Each row is a point on a landscape with many valleys, with its height.
A ball rolls from a point to the lowest of its 2 nearest points, and stops where none of them is lower. Distance is the straight distance between rows; heights are no part of it.
suzo: [164 150  82 158 140 114 200 179 138 125 106  60 121 145 156 108 122 153
 132 194  72  94]  height 815
pafa: [156 126 108 140 138 169 121  79 110 113 139 140  78 169 146  78 112 115
 173 143 118 130]  height 207
Ruz: [130 125 148 142 152 132 115 137 170 120 149 122 130 144 161 130 165 105
 110  81 120 144]  height 339
nerup: [115 130 179 159 153 123 134 143 161 122 144  98 165 131 140 149 125 128
  97 134 131 137]  height 401
zinu: [103 132  96 138 108  88 190 158  81 140 121 151 160  91 144 146 116 152
 121 166 178  75]  height 696
falet: [119 121  99 147 135 116 145  96 112 156 142 154 132  87 132 102 132  89
 122 117 181 129]  height 730
Buz: [140  81 126  83 133 164  77  57 158 111 161 144  82 139 129 151 150  85
 124  51 112 108]  height 237
rasek: [139 105 105 156 114  93 121 140  76 134 145 133 198 124 169 120 158  83
 122 105 133  85]  height 454
Mur: [146 153 143 148 164 106 169 183 166 136  62  46  93 119 105 125 132 169
 125 164  67 153]  height 457
dib: [161  87  75 128 130 158 102 135 189 113 177 125  90 161 144 105 151  66
  91  84 103 125]  height 96
rume: [ 91  97 130 123 170 142 102 124 129  89 165 112 132 131 122 184  94 102
 111 169 152  33]  height 768
zeni: [ 93 156 176  94 156 109 132 145 140 129  87 105 115  99  72 144 124 167
 135 130 126 167]  height 558
Tuf: [192 136  98 138 112 162 122 127 147 158 153 174  89 165 165  95  92 104
 158 159 139 140]  height 297
fina: [125 152 172 100 175  74 153 137  92  83  88  87 165 128 144 114 158 151
 166 127  76 108]  height 154
gobir: [176 150 158 142 126 131 112 116 102 128 121 157 135 170 201  99  83 111
 126 119 113 141]  height 362
golo: [138 110 121 130  85 162  96  68 137 153 131 161 104 109  98 143 184 151
 162  95 158 187]  height 255
dade: [108 194 137 111 166  92 150 173  83 136  58 171 125  82 146 115  98 127
 149  99 113 179]  height 562
Duge: [113 143 130 139 166 127 187  98 122  91  99 104 105 114 148 127 142 175
 179 173 121 127]  height 357
duri: [115  86  91 179 107 118 128 143  98 129 139 154 138 149 112 122 193 154
 160 120 140 115]  height 382
mado: [134 177 191  96 124 124 125 126 147 136  99  89 110 111 103 139  69 177
 127 162 121 157]  height 531
kef: [ 95 146 133 118 149 121 163  82  84 120 100 127 124  89 114 122  79 132
 120 149 146 125]  height 651
tak: [167 117 150  70  92 153  64 107 140 115 159 140 106 193 153 145 120 127
 141  93  77 118]  height 429
Rok: [196 128  73 112 110 138 101 147 156 146 160 121 113 160 169  66 133  66
 113 115  96 120]  height 195
Gog: [120 138 153 156 135 103 149 171 128 135 100 136 147 115 144 142 103 168
 105 137 143 148]  height 456
pev: [108 148 201  96 161 104 139 112 121  93 126  95 148 135 131 165 126 170
 164 153 111  94]  height 229
fet: [163 124 134 128  71 166 117 130 158 135 164 184 138 164 177 139  73 119
  91 104 128 133]  height 310
Tagiv: [149 106 146 135  96 163  93 103 169 153 149  83 121 168 102 115 171 131
 114  79  85 173]  height 269
Dalom: [118 129 150 137 104 152 145 123 108 108 134  69 177 161 136 144  77 147
  98 175 117  72]  height 792
Tuvit: [147 145 151  75 111 115 128 163 120 119 142  63 167 119 130 133  78 153
 118 205  98  70]  height 804
Naz: [ 60 143 142 142 178 107 114 142 120 121  90 128 129  78  92 138 139 127
 106  98 144 177]  height 584
dogob: [146  53  81 113 102 150 107  92 165 125 153 133  95 126 112 132 161  76
  71  46 101 114]  height 181
gav: [121 136 197 139 120 134 143  92 142 140 131 140 148 110 131 138 154 171
 179 145 171 166]  height 161
pes: [146 132  78 157 148 124 187 123  92  96 127  87 140 139 168  92  98 112
 109 176  97  86]  height 800
Fiker: [124 127 126 142 182  99 108 203 154 108 134 137 106 148 141 127 144 134
 123 108 112 135]  height 256
vok: [ 97  83 102 181 129 155 120  73 115 136 112 126 144 106  82 110 166 102
 120  89 143 168]  height 93
vib: [115 128 134  84 105 120  99 130 111 134 136 138 116 143  73 139 140 159
 150 136 133 121]  height 407
negib: [129 103 104 158 105 103 110 138 106 144 149 188 172 103 170 131 159  87
 103  54 147 122]  height 492
Nebol: [141 130 138 124  90 134  99  92 126 165 103 122 129 120  99 109 186 114
 148  85 117 186]  height 306
kulin: [ 93 148 112 160 121 152 186 123 118 135  63 124 132  96  76 114 139 179
 143 154 134 197]  height 241
Nof: [130 111 110 116 118 136  91 173 142 107 192 151 160 150 147 178  81 104
 117 156 129  39]  height 754
zoke: [ 86 136 129 104 136 137 104 109  65 116  90 129 114 145  55 127 103 184
 137 147 109 140]  height 381
beva: [152 155 177 123 118 133 131 125 192 158 137 140 112 117 124 129 163 138
 149 123 150 189]  height 257
rimi: [181 138 115 135 117 143  96  91  75 146 118 138 130 160 156  66 119 106
 156 108 106 159]  height 279
nupib: [104 135 122 130  82 137 119 122 112 167 110 118 152 101  69 111 103  98
  59  97 152 152]  height 392
Sif: [101 171 173 112 130  74 125 185 123 141  89 167 164 116 148 148 106 153
 143 103 119 161]  height 510
linu: [121  87 112 172  95 137 142  97 105 151 162 129 168 112 114 118 125  84
  98 145 188  89]  height 744
lem: [119 146  91 131 114  90 173 156 117 163 122 164 128  71 116 126 141 119
 149 159 201 122]  height 713
bakun: [109 140 175  93 113 112 130  87  51 128 108 127 172 131 136 128  83 128
 118 117 128 102]  height 668
seza: [ 97 105 155 140 141 161  96  79 158 133 141  87 124 106  82 146 157 103
 100  86 138 159]  height 175
meb: [ 89  96 127 190 123 147 181  72 116 128 127 104 157 104 115 131 126 130
 107 161 173 123]  height 756
fen: [110 121 150  79 115 124  88 166 194 125 174 101 122 130  95 181 154 136
  95 108 110 108]  height 236
Didop: [157 127 118 142 126 164 117 178 146 108 159 152 110 204 143 141  95 153
 148 167 104 107]  height 714
bugef: [125 121 120 117 130 118 133 143 187 155 159  92 100 106  92 138 175 116
 138 166 166 128]  height 329
pemi: [131  92  83 114  68 130 118 109 145 147 155 219 112 106 136 156 132 118
 102  68 164 112]  height 112
vus: [ 95 120 182 139 172 127 135  88 113 102 145 137 143 113 157 162 158 149
 178 126 158 111]  height 239
gam: [140 118  55 160 142 123 178 144 118 134 125  96 104 106 129 104 121 111
 112 183 148  99]  height 789
Kuf: [161 161  87 111 164  87 141 202  96 130  81 107 114 116 153  69 117 105
 136 130  83 131]  height 365
kekes: [134 125 113  83 143 124  94 183 173 123 138 134  71 157 107 138 130 136
 101 112  95 124]  height 164
vefe: [119 147 142 145 130 129 173 127 120 110  71 127 137 121 124  92 163 183
 190 149 121 169]  height 307
zus: [137 137 128 127 105 184  71 184 156  99 173 151 127 186 123 186  83 131
 102 155 114  70]  height 737
fer: [142 173 176  85 116 141  98  98 152 139 118 154  75 141 108 123  58 147
 131 141 140 187]  height 493
laku: [ 97 144  91 156 180 136 152 101 121 129  82 149  68  81  97 114  90 109
 114 145 167 154]  height 630
ganoz: [148 121  90  56 134  97 101 159 200 154 175 104  86 103 109 119 158  90
 117 135 142  97]  height 334
tameb: [ 60 114 139 189 181 126 138 134 141 113 123 160 133 105 122 167 141 149
  96 114 176 146]  height 609
nonu: [ 92 110 144 130 155 145 125 101 174 131 155 117 106 101  80 173 144 138
 139 166 187 119]  height 286
Dagub: [157 154 184 138 113 173 107  89 132 126 127 140 116 175 145 126  55 142
 137 149 115 166]  height 444
bov: [153 126 150  84  85 145  91 158 187 135 190 115 150 123 158 157 118 101
  91 111 124 103]  height 301
fozit: [127 155 157 130  67 124 131 133 167 179 136 131 149  94  94 115 135 114
  91 115 159 191]  height 340
fize: [188 134 133  61  64 159  80  99 161 152 156 142 123 150 157 116  68 101
  99 100  99 121]  height 385
musu: [ 85 120  86 169 114 157 160  96  70 129  73 140 146 114  79  93 161 144
 142 125 119 175]  height 176
gapag: [164  90 114 112  57 137 116 126 135 144 167 175 164 132 161 156 117 101
  72  68 127  81]  height 212
Sutiz: [133 118  84 117 110 112 125 130 110 159 112 186 121  93 161 103 143  54
  97  44 143 145]  height 528
Vif: [161 132  99  82 159  70 116 180 143 145 141  96 100  99 139 101 154  96
 146 155 124  95]  height 290
lufil: [110 130 103 111 102  98 154 110  46 126 120 128 181 106 130 124  99 120
 116 156 151  62]  height 683
vuv: [124 170 108 138 182 119 155 133 109 143  54 136  94  81 138  98  95 108
 127 130 130 196]  height 602
sitat: [139 114 100 196 152 162 153 158 139  89 135 147  99 185 148 121 147 163
 160 154 111 130]  height 686
bil: [ 80  95 104 198 165 143 145 122  79  87 100 171 148 138 146 138 142 148
 122 110 140 133]  height 634
vato: [ 95 112 161 109 114 139  93  70 144 134 144 145 133 112  91 155 120 113
 111 116 174 120]  height 235
vop: [136 157 164  50 101  98  89 167 152 136 145 139 159 113 162 147  93 111
  79  80 121 130]  height 367
zud: [116  94 109 112 101 121 111  91 147 147 149 185 116  82 125 165 185 104
 129  57 156 159]  height 192
Faba: [126 142 145  90 178  79 140 154 113 117 129  83 141 105 148 113 132 110
 140 134 113 100]  height 230
varo: [129  97  91 175 102 119 168 116  48 123 128 133 180 144 150  92 171 124
 143 127 119  99]  height 419
Lefet: [125 111 175 124 137 111 121 147 140 109 153 100 164 155 130 156 186 162
 185 141 109  96]  height 288
Fik: [128 131 151 140 114 122 188 118 124 118 138  86 186 106 172 137 110 156
 127 189 155  88]  height 780
bufet: [135 125 135 166  76 159 185  85 112 140 149 107 166 133 136 130 129 146
 146 193 165 117]  height 769
Fad: [199 168  98  91 116  87 116 168 118 158 122 137 104 135 167  61 121  78
 142 126 106 137]  height 287
zisuf: [ 94 132 153 143 156 147  93  87  66  94  90 143 129 164 107 135 105 165
 127  98  96 158]  height 347
mos: [105 106 111 148 143  92 158 168 118 108 115 113 162 127 126 120 198 155
 170 131 117 114]  height 341
gilef: [103 121 157 139 167 154 122  87 105  88 125 151 113 159 134 152  96 149
 142 129 139 122]  height 299
futi: [140 172 126 145 159  80 155 221 115 132  60 103 116 118 137 116 109 157
 125 133  58 158]  height 439
pife: [118  95  72 140 157 137 140 137 121 123 153 109 107 132 114 141  93  98
 101 178 148  54]  height 778
fum: [158 117 135 136 126 191 101 104 181 132 161  84  94 183  94 135 174 119
 154 138 113 143]  height 205
sug: [104 104 108 193 180 146 125 140 125  96 114 191 106 152 148 127 166 162
 173 113 136 163]  height 658
rede: [154 128 125 110 134 145 116  94 128 109 136  85  84 176  97 102 155 133
 183 160  96 134]  height 133
suzep: [147 127 137  75  96 102  71 125 110 132 154 142 126 153 125 137 154 119
 161  94 105 108]  height 433
Pako: [117 147 133  96 116  98 105 147 136 138 124 116 133 126 108 131  91 108
  69 119 130 131]  height 418
remud: [133 168 132 141 162 130 185 134 153 100  69  72  98 123 118 146 124 204
 167 190  79 131]  height 403

For each start below, name the point where the ball stops.
Fik -> kekes
Mur -> vok
dade -> kekes
suzep -> gav

Call two points neighbours if one is among the 2 nearest of the other. Go from one point of each pair to the other, from neighbour to neighbour, staying as low as possible. Name the highest point that can't be avoided.
dib / gav -> suzep
rede / pemi -> Nebol
gav / kekes -> Pako
vok / fina -> ganoz
